The views of a scene show one set of named points, each view turned or mirrored, shifted and resized as a whole, with a little noise and some points left out.

Scene 1
View 1
seso: [-62 -34  36   1  14 -14  23 -23 -23 -17  15 -10  36 -14 -12  10  26   3
   8  13 -27  18  -2  -9  15 -30  -5  -2 -20  -5  28  16  12 -48]
gutif: [ -4 -12  14  20 -20 -10  17  -4  -6 -19  30 -19  17  -9 -20  24  -3   5
  25  21 -20   5   5 -16  -5   0 -13 -31 -10   0  25  11  -7  25]
rus: [ 29 -26  28  31 -53 -14 -15 -40  -1 -21  33 -11  21 -31 -16  -1 -22  23
  45  29  16  22  -4  16  31  16 -28 -90 -28   7  38 -11 -12  61]
peku: [-17  -9  -3  -1 -14   7  35   9  13  -7  35 -20  19  26  -8  39   7   5
  21  32 -37   0 -11 -15 -11  13  11 -15   3 -17  28  21  -7  20]
vuk: [ -7   7  21   8   2   0  30   5 -13  10  26 -26  18 -12 -41  23   6  -8
   9  17 -21  -2   3 -43 -21   2 -26 -23 -21 -10   5   1  -9   2]
kuvu: [  4 -15  39  12 -30 -10  17 -25 -28  14  35  -5  45 -31 -30  17   9  13
  16  34  -7  12   4 -12   6  -2 -10 -67 -26 -23  30   5  -7  31]
Medod: [-29   5  24  27   5  13  71  19 -27 -16  20 -24  -4   5 -16  42  14 -10
 -16  27 -25   8   1 -48 -38  -3  24  12   6 -23  -1   6  15   7]
Fopi: [-25 -22  45  12 -20  -7  37 -25 -42   6  32   2  46 -20 -17  24  23  11
  -1  38 -15  15   9 -10   2 -11  17 -38 -14 -36  31  16   6  10]
Bako: [-17 -18   9   9 -27   1  41  11   9 -22  41 -21  22  16  -5  52  11  13
  25  37 -46  -1 -17 -29 -20  -1  23 -18   8 -20  26  38   8  39]
sil: [-49   0  -7 -11  22   6  47  20   1  -8  18 -23  10  31 -14  32  18 -15
  -3  15 -40  -1   6 -23 -17   0   6  32   6 -11  20  17  -9 -34]
tum: [ 10   4   2  18  -6   4   9   7  25 -22  20 -44 -14  -5 -31  13 -26  -2
  38   9 -12   6 -18 -36  -7  16 -48 -36 -20  27   0 -17 -15  24]
Ter: [ 17   2  32  26 -30   6  27 -18 -21   8  31 -14  15 -22 -28  17  -9   6
  10  37   7  16   1 -16  -6  19  -9 -66 -19 -18  16 -16  -8  48]
Tokof: [-52 -16   4   8  17 -18  27  -1 -28 -14  11  -1  17   6 -14  15  16 -17
  -8   5 -23   4  33   6   7 -15  -2  25  -5  -3  39  14 -11 -46]
Vob: [ -4  -3  31  17 -12  11  29 -18 -13   2  23 -23  13 -17 -22  11   1   7
   9  29   3  17 -10 -23   0  12 -14 -47 -21 -11  13 -19  -6  17]
taba: [ -3  13  -1  18   1   9  34  17   5 -11  23 -33  -9   5 -32  29  -8 -11
  12  16 -22  -2   0 -42 -27  12 -18  -8  -4   2   6  -4 -11  17]
muno: [ -7  13   4   9   1  15  48  16   2   1  25 -30  -3  11 -25  33   0  -9
   5  26 -24   1  -7 -40 -27  16  -5 -13  -2 -11   3   0  -9  14]
muvaz: [-26   8   2 -13  14  18  38  14  21   5  23 -41   7  19 -29  26   7  -5
  17  21 -33   0 -21 -40 -16  14 -19  -8 -12  -3   4  -4 -16 -12]
luvo: [ -2  -9  20   7 -25  -4  21 -20 -18   9  31  -5  30  -7 -17  16   3   8
  11  36  -6  11  11   1   8   9   0 -49 -13 -23  36   2 -14  23]
Vivi: [-43 -15 -16  -8  15 -28   4   2  -4  -6  19  -7  22  14 -25  11   7 -18
  11  -2 -32  -4  35  13  12  -9 -25  20  -8  15  46  17 -29 -45]
Fud: [-29   8  15  -4  18  20  48   5   0  10  18 -31   7  10 -27  22  11  -8
   0  24 -19   7 -10 -39 -15  10  -9 -10 -11 -11   3 -10  -9 -17]
nuta: [-47 -30  22  11   7 -17  16 -14 -15 -28  13 -12  19 -11 -10  10  14   0
  13  11 -19  17   5   0  16 -18 -12  -1 -17   7  29  11   2 -31]
gebi: [ -7   7 -21 -30   8  14   8  12  51  18  27 -45  15  31 -31  12  -4   1
  41  20 -33  -5 -22 -19   3  27 -45 -32 -18  10  18  -9 -38  -8]
Beme: [-15   4  12  18  -4   3  40  -7 -32   7  21  -2   8   3 -22  19   3 -11
 -17  26   0   9  30  -2  -6  11   5 -14  -4 -22  29  -6 -17   3]
View 2
Ter: [-11 -20   4  17  43   5  64  42 -32  26 -32  -8 -10  51 -44  33   3  -9
 -65 -18 -15   9  39 -15 -12   1 -28 -46  -4  31  14  -3  -9 -11]
peku: [ 23 -19  19  38  34  18 -18  22 -11  58 -12   7 -11   0 -43  47  47   0
 -26  22 -27 -29 -17  -2 -28  22   2  11 -20   1  11   0 -12  -3]
luvo: [ 19 -13  14  46  40   9  14  33 -21  34 -34 -10  -9  12 -48  16  13 -11
 -67 -11 -28  -3  32 -30  -8  -3 -13 -26   7  29   9 -14  -9 -13]
Medod: [-25 -17   1  36   9  62 -14  41 -16  67  -8  31 -41  21   2  15  47  60
 -15  -8 -16 -15  -5  36  11  39 -48  14 -54  -5 -11  31  11   0]
Fopi: [ 18 -28  24  57  32  51  -7  37  -7  40 -51  27 -27   6 -38  -3  13  25
 -67 -25 -30  14  19 -30   2  -3 -45 -22  11  47   2 -19   9 -20]
Bako: [ 37 -40  23  27  38  50 -11  18 -13  64 -17  26 -17   7 -52  70  51  15
 -15  14 -40 -19 -42  -2 -25  24 -15   3 -19   4  25   4  -7 -14]
Vob: [-24  -8   8  28  24  -3  36  33 -13  37 -30   9 -14  42 -27  13  12  10
 -68  -9   0  15  29  -6 -29  10 -12 -27 -16  40  -6  -7  -7  -7]
tum: [-22  -7  -2 -11   5 -21  57   5 -10  40   1 -12 -18  41 -34  33  20 -19
 -42   9  21  -6  -7  27 -64  14  55 -33 -33  22 -11  32 -30  12]
kuvu: [ 17 -33  21  29  42  18  38  33 -23  22 -48   6 -11  22 -59  13  -6   1
 -73 -18 -12  19  24 -35  -7 -18 -20 -45  26  53   8 -15   2 -16]
nuta: [ 12  -2  16  63 -20  27 -37   7  20  63 -31  25 -52 -10 -25 -31  30   8
 -73 -26 -22   9  -2  -4 -30   2  33 -13 -11  45 -32   0 -26 -16]
vuk: [-13 -21  12  17  15  16  16  27 -13  30 -15  11 -18   6 -29   2   7  27
 -39   2  25   0   4  14 -14   1   5 -14 -11  25 -29  25  15  12]
Vivi: [ 30  16  16  66 -14   9 -64   1  10  46  -9  -8 -42 -50 -33 -42  28 -19
 -55 -10 -12 -28   3   3  -7 -10  73   2   5   9 -55  20 -14  12]
Tokof: [ 14  13  12  80 -15  38 -68  15  10  62 -22  14 -54 -37 -15 -48  36  12
 -55 -27 -30 -17  10   3   7   5  27   2 -10  12 -46  14  -9  -1]
sil: [ -1   2  13  61   1  23 -71  21   1  67  -4  21 -29 -32 -15  -9  53  37
 -19  17  -2 -34 -12  24 -11  31  22  40 -41 -13 -40  22   5  16]
Beme: [ -9  11   0  56  26  20 -10  41 -22  39 -21 -11 -29   9 -19 -15  25   6
 -56 -20 -27 -19  44  -3  19  10 -19  -7 -18  -2 -17   7   0  -1]
gutif: [ 26 -24  17  22  19  31  18  14 -10  45 -23   7 -27  10 -48  25  19 -11
 -51 -16 -24  -1 -10  -9 -24  -3  13 -36   5  31   4   9 -17 -12]
muno: [-22 -11   2  19  23  13   7  33 -19  48  -2   6 -12  19 -25  31  36  24
 -20  18   8 -20   0  25 -17  30  -2   8 -40  -4 -12  28   3  12]
taba: [-18  -8  -2  10  15  10  18  23 -15  47   4  -2 -19  18 -21  25  30  15
 -19   6   9 -23  -6  33 -22  25  17  -2 -45  -5 -17  39  -3  18]
rus: [ 21 -15   4   9  36 -11  88  13 -22  29 -35 -20 -17  56 -67  38  -2 -65
 -98 -34 -43  23  28 -41 -51 -16  22 -84  22  59  29 -21 -51 -35]
gebi: [ -1   5  19  17  24 -58  -4  10  -3  36  -1 -13  17  -4 -56  30  30 -16
 -36  57  33 -31   2   5 -72  14  77  17 -21  11 -23   1 -12  28]
Fud: [-33  -3   5  39  13  -3 -15  33  -6  50 -15  16 -12   9 -16   0  33  41
 -36  21  22  -8  14  19 -28  29   4  20 -42  14 -31  10   9  15]
View 3
seso: [ -4 -53  -8  -6 -29 -18   4  37 -11  -4   1  26 -27 -15  10  13  23 -10
   1  10   5  26  12 -19 -27 -12  -8  14  14   2 -39   0   4   3]
nuta: [-12 -49 -14 -10 -25 -16  -5  27  -7  -3   3  17 -23  -5   8  12  20  -3
   5   4  -1  14  13  -2 -29 -10  -7  11  19   0 -29   0   2  -5]
gutif: [  6 -28  -1  11 -16 -16  -3  11   0  11  12   4  -9   8  18   7  28  28
  23  -5 -14  -3   2  22 -21 -14   3   6  -2   7 -27   8  -9  -7]
sil: [  7 -35 -29 -11 -41  11 -15  29  -8   0  32  23 -47 -16  15  10  38  -9
 -17   8 -26  13  17  15 -10   4 -45  -2  -1  11 -23  -9  -3   6]
Vivi: [-22 -61 -20 -25 -44   4  -2  29 -10  10  10   8 -19  -8   8  11  21  -1
   3   3 -13   4  41  12 -10  -8 -38   2  12  11 -25 -10   4 -28]
muvaz: [ 17 -18 -32   2  -2  -1 -13  18  13  -9  24  30 -35  -9   4  16  42  17
  -6   7 -30   0  21  23  -8  -4 -38  -9 -18   7 -24   2   2   0]
rus: [-24 -21   7  19  19 -43  -4  -4  23   6  -4   2  25  29   5  11  11  55
  45 -15  -6 -13   1  33 -36 -21  44   3  -4   4 -22   8 -20 -20]
gebi: [  1 -22 -34   6  11  -3 -10  17  27   0  11  30 -22  -7  -1  17  44  33
   7   3 -35  -6  46  41 -11  -7 -46 -25 -24   2 -26   3   1 -33]
muno: [ 18 -13 -23   1 -10  -1 -18  10   7 -10  35  20 -29   1   8   9  37  21
  -4  -1 -30  -8  -1  27  -5  -3 -23  -3 -18  18 -14   0  -5  17]
Beme: [-16 -32 -12 -14 -31  -6 -10  17  -2  -6  36  14  -9   7   4   8  21  15
   0   1 -14   3   3  14  -7  -2   1   3 -14  33 -16 -23 -18  18]
Ter: [ -1 -12  -3  11   5 -26  -4   3  16  -8  23  12   9  19   4   8  23  48
  20  -6 -16 -12  -9  20 -16 -10  24   5 -26  26 -20  -3 -20  16]
Fopi: [  1 -33  11  10 -29 -26   9  26  -7   2  20  18  -6  -3  19   7  29  20
  14   1  -3  14  -9  -6 -24 -11  18  10 -18  24 -37 -10 -19  20]
Vob: [ -1 -21 -11   5   7 -24  -7  10  14 -15  18  24  -5   8  -1  14  27  31
   8   0 -12  -2   0  10 -17  -9  12   3 -16  15 -20   0  -9  14]
Fud: [ 12 -23 -29  -3  -8  -4 -12  20   8 -18  28  36 -31  -7   1  15  37  12
 -12   9 -21   4   9   9  -8  -3 -27  -2 -17  16 -22  -5  -1  19]
Medod: [ 25 -15 -20  -4 -31   3 -20  14 -12 -13  43  21 -38   0  18   7  33   0
 -14   4 -22   6 -25  10  -8   2 -14  10  -4  20 -14  -4  -9  45]
taba: [ 18 -17 -24  -6  -9   2 -21   4   6  -8  32  14 -25   7   7  11  32  24
  -2  -1 -28 -16   4  32  -4  -5 -28   0  -8  14 -10   4   1  10]
Tokof: [-19 -55 -15 -23 -51   1  -5  30 -18   2  20  12 -25  -8  10   9  18 -10
  -4   5  -5  16  21   1 -15  -3 -20   9  13  16 -25 -17  -4   0]
tum: [  9 -15 -28   0  21 -10 -23  -4  20 -11  12  14 -14  15  -1  15  26  36
  10  -4 -27 -24  14  40 -13 -13 -21   1   2  -2  -9  20   8 -13]
luvo: [-12 -27   2   7 -16 -22   1  17   8   7  21  12   1   7  12   7  27  32
  19  -7 -14   4   5  16 -19  -8  13  -1 -22  21 -29 -11 -22   0]
Bako: [ 30  -8  -1  27 -29  -5 -11  14  -2  21  29  10 -35  -4  40   6  46  14
  16  -6 -32  11 -14  34 -28  -5 -10  -3 -10   3 -32   4 -21   5]
View 4
Ter: [ 11   4 -10   7  42  17   2 -31  29 -25  24   4  32   5 -15  15 -16 -13
  20  17 -25  19 -12 -16  36 -15  -5  25  15  10  36  23 -21  21]
kuvu: [  0  13 -13  -4  30  26  -5 -44  36 -22  21  19  15  -2 -24  15 -15 -24
  24  11 -21  26 -24  -7  21 -35  -1  42  14   9  13  19 -16   5]
muvaz: [ 20 -26   9  15  13   2  21 -27  10 -14  -9 -37  27 -13 -24  -6  16  -1
  35  28 -49  -4  11  -9 -20  -7   5  36  11  27 -12 -19 -16  21]
Fud: [ 22 -24   2   9  27   7  24 -37  15 -18  -4 -26  29  -4 -19   4  15  10
  31  35 -38 -10  10  -1 -15 -15  12  29  11  19 -12 -19   1  35]
gebi: [ 27 -17  20  20 -11   3  24 -24   9  -1 -11 -27  28 -17 -31 -19  15 -26
  53  17 -56   4  17 -33 -24  16  -2  41  14  38  -2  -9 -39  -4]
Beme: [ 10   7 -15  -3  29  11  14 -35  31  -4  17   5  33   9  -8   0   6 -11
   6  24 -28   3  26   3  -2 -24   3  17  18  24   6   0  23  33]
Bako: [-29 -34  -6   2  33 -18  -6 -19  16 -31  -4 -32  20 -15 -24 -23 -14 -20
   2  18 -52  24  -1  -1   4 -56 -16  42  14  34 -11  -7 -10  20]
nuta: [  9 -14  11 -29  18  -2   2 -31  16  18   3  16  16 -19 -40 -11  24  -9
  36  13 -11  -1   9  14  -6 -45   1  34  17   6 -15 -14  23  10]
sil: [  1 -25   3   0  13  -6  19 -30  13   2 -10 -30  29  -8 -24 -20  26  -1
  13  30 -46  -7  34  14 -41 -33   6  30  12  33 -34 -34  26  31]
seso: [  7 -13  12 -34  20   7   4 -45  19   9  -3  20   6 -19 -41  -7  25  -6
  38  20 -10  -5  -2  22 -10 -56  10  44  13   1 -32 -26  31  12]
tum: [ 25 -27  20  20  21  -4   9  -4   2   8  11 -28  43 -25 -36   2  14   3
  37   5 -29   5  -1 -21   5   6 -15  23  21  13  24  11 -40   5]
Medod: [ -5 -33 -12   6  52  -2  11 -26  16 -24   4 -38  36  -2 -13   1   4  22
  -4  36 -37  -2  12  18  -6 -46   3  18  15  19 -13 -16  21  54]
Vob: [ 17  -4  -3   0  40  16   7 -35  25 -18  15   4  27  -2 -19  14  -3  -2
  26  22 -18   5  -9  -5  22 -24   2  29  15   6  16   6  -5  23]
peku: [ -8 -23  -1   3  20 -11   4 -24  18 -19  -7 -22  24  -9 -19 -21  -5 -22
  16  20 -54  18  15 -10  -3 -36 -11  39  13  38  -6  -9  -7  20]
luvo: [  4   9  -9  -6  25  12   1 -35  34 -16  14  15  20   3 -19  -2 -12 -30
  23  12 -29  19   0 -12  16 -27  -4  35  14  20  15   9  -6  12]
rus: [ 13   7   9 -10  29   4 -14 -14  24   1  30  34  25 -12 -33  -1 -19 -37
  39 -11  -9  31 -20 -33  59 -17 -27  33  20   5  55  38 -37 -12]
Fopi: [ -8   3 -15 -19  39  19  -5 -47  37 -24  13  18  10   2 -20   5 -11 -18
  15  20 -22  17 -12  11  13 -57   5  42  11  10  -6  -1  16  23]
taba: [  9 -22  -1  21  25   0  14 -15  10  -7   9 -40  41 -11 -25  -1  11   8
  11  18 -40   5  13  -4 -14 -10  -7  18  21  26   4  -1 -16  29]
gutif: [ -5  -9  -1  -4  23   1  -7 -22  22  -4  12  -3  23 -16 -35  -4  -4 -18
  18   4 -25  22  -5  -2   9 -37 -12  33  20  14   7  10 -14   5]
muno: [  7 -23  -5  20  31   1  16 -20  13 -19   4 -39  38  -4 -16  -2   6   5
  13  25 -47   2  13  -4 -11 -14  -2  24  15  27  -1  -6  -9  33]
Tokof: [  2  -1   1 -25  10   1  10 -35  23  24   8  12  23  -6 -31 -17  29  -9
  14  17 -18  -2  32  21 -31 -42   4  24  20  21 -26 -21  45  22]
vuk: [ 10  -9  -6  14  24  20  11 -34  20 -11  10 -24  28 -11 -28  18   8   7
  20  20 -27   6  -7   3 -18 -16   6  27  19  13  -5  -1 -14  19]
View 5
luvo: [ 30  11  19  -4  -5  23 -12  13 -47  16  52 -31  39  13 -20 -16  44  -4
  14  34  -9  -3   2  31  -9   7 -30  -5  30  41   4 -14 -15 -23]
Fud: [-17 -44 -45  33  11   6  11  20 -16  14  35   8 -11   6 -20 -20  32 -25
 -14  21   5  12  44  23 -36 -22   0 -17  17  35  17 -35  25 -19]
gutif: [ 25   1  -4  -5 -27  22   9  -5 -25  10  46 -56  31  26 -23 -24  31  14
   7  11 -13   2  17   1  -5   6 -26   1   6  19  12 -10 -33 -22]
muvaz: [-33 -45 -28  13  -3  -8  12  11  -6  10  23  13  -7  13  -1 -25  38 -25
 -14   8  -2  23  52   2 -46 -38  -2 -29   9   8  19 -41  12 -31]
sil: [-45 -41 -44  55  -3 -13  36  -2  -7   4  -2 -44 -18  -1 -20 -38  26 -12
  17  44  26  24  56  15 -41 -54  45 -16  30  32   7 -32   9 -22]
Fopi: [ 45   4 -10  25   5  37   6   4 -70  12  74 -54  39  -5 -43 -26  24   2
  14  30 -19   0  22  58   5   9  -2  18  39  59   9 -30 -16 -12]
Tokof: [ -9 -14 -24  51 -19  -9  31  13 -19  31  -4 -66 -10  -7 -51 -10  17  12
  28  77  46   2  31  37 -18 -29  52  17  15  52  -1  -2 -11  -4]
Bako: [-13 -13 -24  21 -12  26  25 -38 -33 -25  57 -77  35  23   5 -69  41  -5
  21  -7 -30  20  37  -9 -11 -18  -8 -28  43   8   6 -41 -27 -28]
Ter: [ 38   1  -7 -10   5  38 -15  16 -41   7  73  -3  38  35 -22 -10  47 -13
  -5  11 -32 -11 -15  16  -8  36 -74 -10  21  50  10  -5  -2 -22]
vuk: [ 20 -29 -37   6   6   2   9   4 -19  18  41   2   0  19 -26 -17  14  -2
 -22  12   1  21  19  15 -26  -5 -13  -1   1  39  27 -28   7 -37]
Vivi: [-11  -8   7  15 -39 -30  17  14  -6  45 -27 -52 -13  -2 -37  -4  22  25
  22  77  58   5  27  17 -37 -47  48  11  -4  26   2   1 -22 -28]
Vob: [ 24 -18 -16   9  -5  29  -6  32 -31  19  65   4  19  22 -29  -3  42 -18
 -11  11 -21 -12  21  22 -14  19 -46  -2  12  38  12 -15   3  -6]
seso: [ 17 -19 -22  40 -33   9  28  24 -36  39  39 -56   4 -21 -60  -6  11   8
  11  42  12 -14  80  58  -1 -22  48  36   4  32   6 -28 -23  20]
tum: [ -4 -29 -20 -22 -36   4   6  19  25  17  29  12  -4  53  -9  -1  49  -7
 -24  -9  -7  -3  24 -43 -32   5 -63 -18 -27  -4  16  -1  -9 -21]
nuta: [ 12 -15 -19  30 -43   7  25  25 -20  33  24 -58   0  -4 -53  -2  22   8
  15  45  16 -14  56  29  -8 -10  28  24   0  24   0  -6 -26  14]
taba: [-20 -38 -48  20   0   0  16  -2   9   0  25  -9 -11  39  -5 -27  34 -11
 -12  10  -1  21  15 -23 -32  -5 -25 -23   7  30  15 -14   7 -37]
Beme: [  2  -6 -25  37  12  15   0  16 -33   9  26 -30   7  15 -32 -14  37  -9
  17  63  19   6 -14  32 -21   3 -13  -9  38  73   0   1  15 -20]
gebi: [-28 -30  31 -33 -29 -22  -9  22   3  27   3  32   0  18  13 -10  61 -14
 -12  16   6  10  50 -12 -59 -56 -16 -43  -2 -18  16 -38  -5 -52]
rus: [ 64  29  52 -53 -50  44 -25  34 -31  32  71 -28  58  52 -23  13  66  10
  10   8 -32 -43 -11   0   6  49 -99   2  -4  13  -6  20 -44  -3]
peku: [-22 -13  -5  16  -9  14  14 -14 -26 -11  37 -51  22  18   6 -51  51 -12
  23  12 -15  14  32   1 -23 -27  -6 -34  40  14   7 -30 -15 -31]
kuvu: [ 62  13  14 -15  -1  35 -12   9 -59  21  77 -22  50  12 -30 -11  29   8
   0  18 -26  -2   3  44   2  21 -38  17  18  42  14 -26 -26 -26]
View 6
rus: [ -2 -17  19   4  19  -4  -7  -6   1  41 -23 -40 -32  35  -3  59   2  37
  25   8  32  18   1  25   2 -42  -2  -7   1 -36 -13   9   4 -51]
Bako: [  0  -7   5 -13   3 -11  26  -5  -5  37 -22 -11  -5  30 -15 -29 -38   8
  22  15   6  45   5 -16 -17  34  11   2   6 -23  -8  12 -16 -28]
vuk: [-10 -13  -1  -6 -13 -25  -6   8   3  16 -18  -5  -2  -3  16 -21  -2  -5
  13  -1  18  41 -16  -9   0  13   2 -14  16  -5  -2   3   6  -8]
Tokof: [-26 -38   1  21  -5 -50   1 -17  -4  18 -17  -6  27 -33   3 -21 -19  -7
  22  27 -11  29  13  28  -3  31   4 -47  18 -24  -7  -4 -17  18]
Vob: [-14 -12   8   2 -15 -26 -12   7  12  28 -30  -9 -13   0   2  -1   2   6
  12   3  28  33  -7  10  -8 -18   8  -6   3 -21 -12  10   4 -30]
muvaz: [-22   3  -4   3 -20 -14   3  11  -8  15 -15  -1   6  -6   4 -48 -27  -5
  -8   4  19  28   5 -20  -7   8  13 -19   8  -2  -7  -3   2  -4]
Ter: [-10 -12  12  -2  -9 -18 -14   5  13  32 -24  -8 -36  17  -1  22   9   9
  11  -7  29  39 -15  12 -15 -11   4   5   1 -26 -14  14  -2 -36]
taba: [ -6  -1  11  -2  -7 -21  -8  16 -10  11 -16  -4 -12   3   1 -27 -11 -12
 -12   6  11  30   4 -14  -2  19  -1  -9  11 -15   5  -1  -2  -1]
peku: [-15  -7   4  -1  -5 -11  17  -5  -6  30 -15  -7  -7  15 -16 -28 -36   7
   7   9   7  34  11  -2 -21  28  15 -12   4 -24 -12   5 -19 -13]
tum: [  0   9  17  -3   6  -5 -10  22 -20  13 -20 -23 -10  16   7 -10  -7   3
 -16   7  25  14   9 -18  14 -19  -6 -11   9 -13   8  -4  16 -15]
luvo: [-20 -24   3   7  -6 -19   1 -11   9  35 -14 -12 -19   7  -3  15 -10  17
  25   1  17  35  -5  21 -18   4   9 -18   4 -25 -18  12 -14 -23]
Fud: [-23  -5  -1   5 -27 -31  -7  11   3  17 -23   7   6 -18   3 -45 -17 -10
  -3   5  17  35   2  -6 -13   8  14 -16   8  -7  -9   2   1  -5]
Vivi: [-24 -34  -3  24   5 -27   6 -17 -19  13  -2 -16  26 -23  13 -15 -25  10
  15  20  -6  14  16  19  11  26   2 -62  22 -12  -3 -10 -10  25]
gutif: [  0 -18   7  -3   9 -20   7  -6  -2  32 -20 -22  -6  15   1   6 -13  12
  25  14  10  33   0   4  -1  10   1 -13  11 -25  -5   8  -7 -25]
Medod: [-10 -12  15  -9 -22 -51  -7  13  10  20 -33  12  -3 -13 -16 -47 -11 -33
   0  18  -3  55  -1  -3 -24  43   3   7  10 -26  -1   8 -13  -6]
sil: [-25 -16  -2  10 -18 -35   8  -3 -10  14 -14   3  20 -24  -2 -58 -34 -14
  -1  18  -5  32  15  -2 -12  42  13 -33  14 -14  -5  -4 -15  15]
gebi: [-23  10  -4  12 -11   8   8  12 -27  13  -4 -16   3   5  11 -36 -34  17
 -18  -2  28   6  15 -21   5 -12  15 -31   5   1  -7  -9   9  -3]
kuvu: [-10 -28  -2  -3  -5 -21  -1 -11  20  38 -24 -15 -18   8   7  22   1  21
  44  -4  25  45 -21  17 -11  -4   7  -7   8 -20 -18  18  -4 -35]
nuta: [-17 -29   1  13   2 -47   2  -9  -4  27 -27 -20  30 -23   1 -12 -20   3
  28  36   1  28  17  21   3   0   6 -35  16 -25  -6  -3  -1  -9]
muno: [-13  -1   7  -3 -18 -21  -5  14  -3  16 -19   1 -13   3  -4 -36 -15 -12
 -11   2  13  36  -1 -12 -12  23   5  -4   8 -14  -3   5  -6  -4]
seso: [-21 -37  -8  11  -7 -56   9 -15   8  32 -36 -14  45 -36   6 -24 -24   3
  43  37   3  37   9  21  -2   2  11 -34  19 -19 -13   1   0 -14]

In a view up to two points have been moved. Name them for each view, in the order of its rows, or write none.
view 1 -> gutif
view 2 -> none
view 3 -> none
view 4 -> Vob
view 5 -> none
view 6 -> Bako, gebi
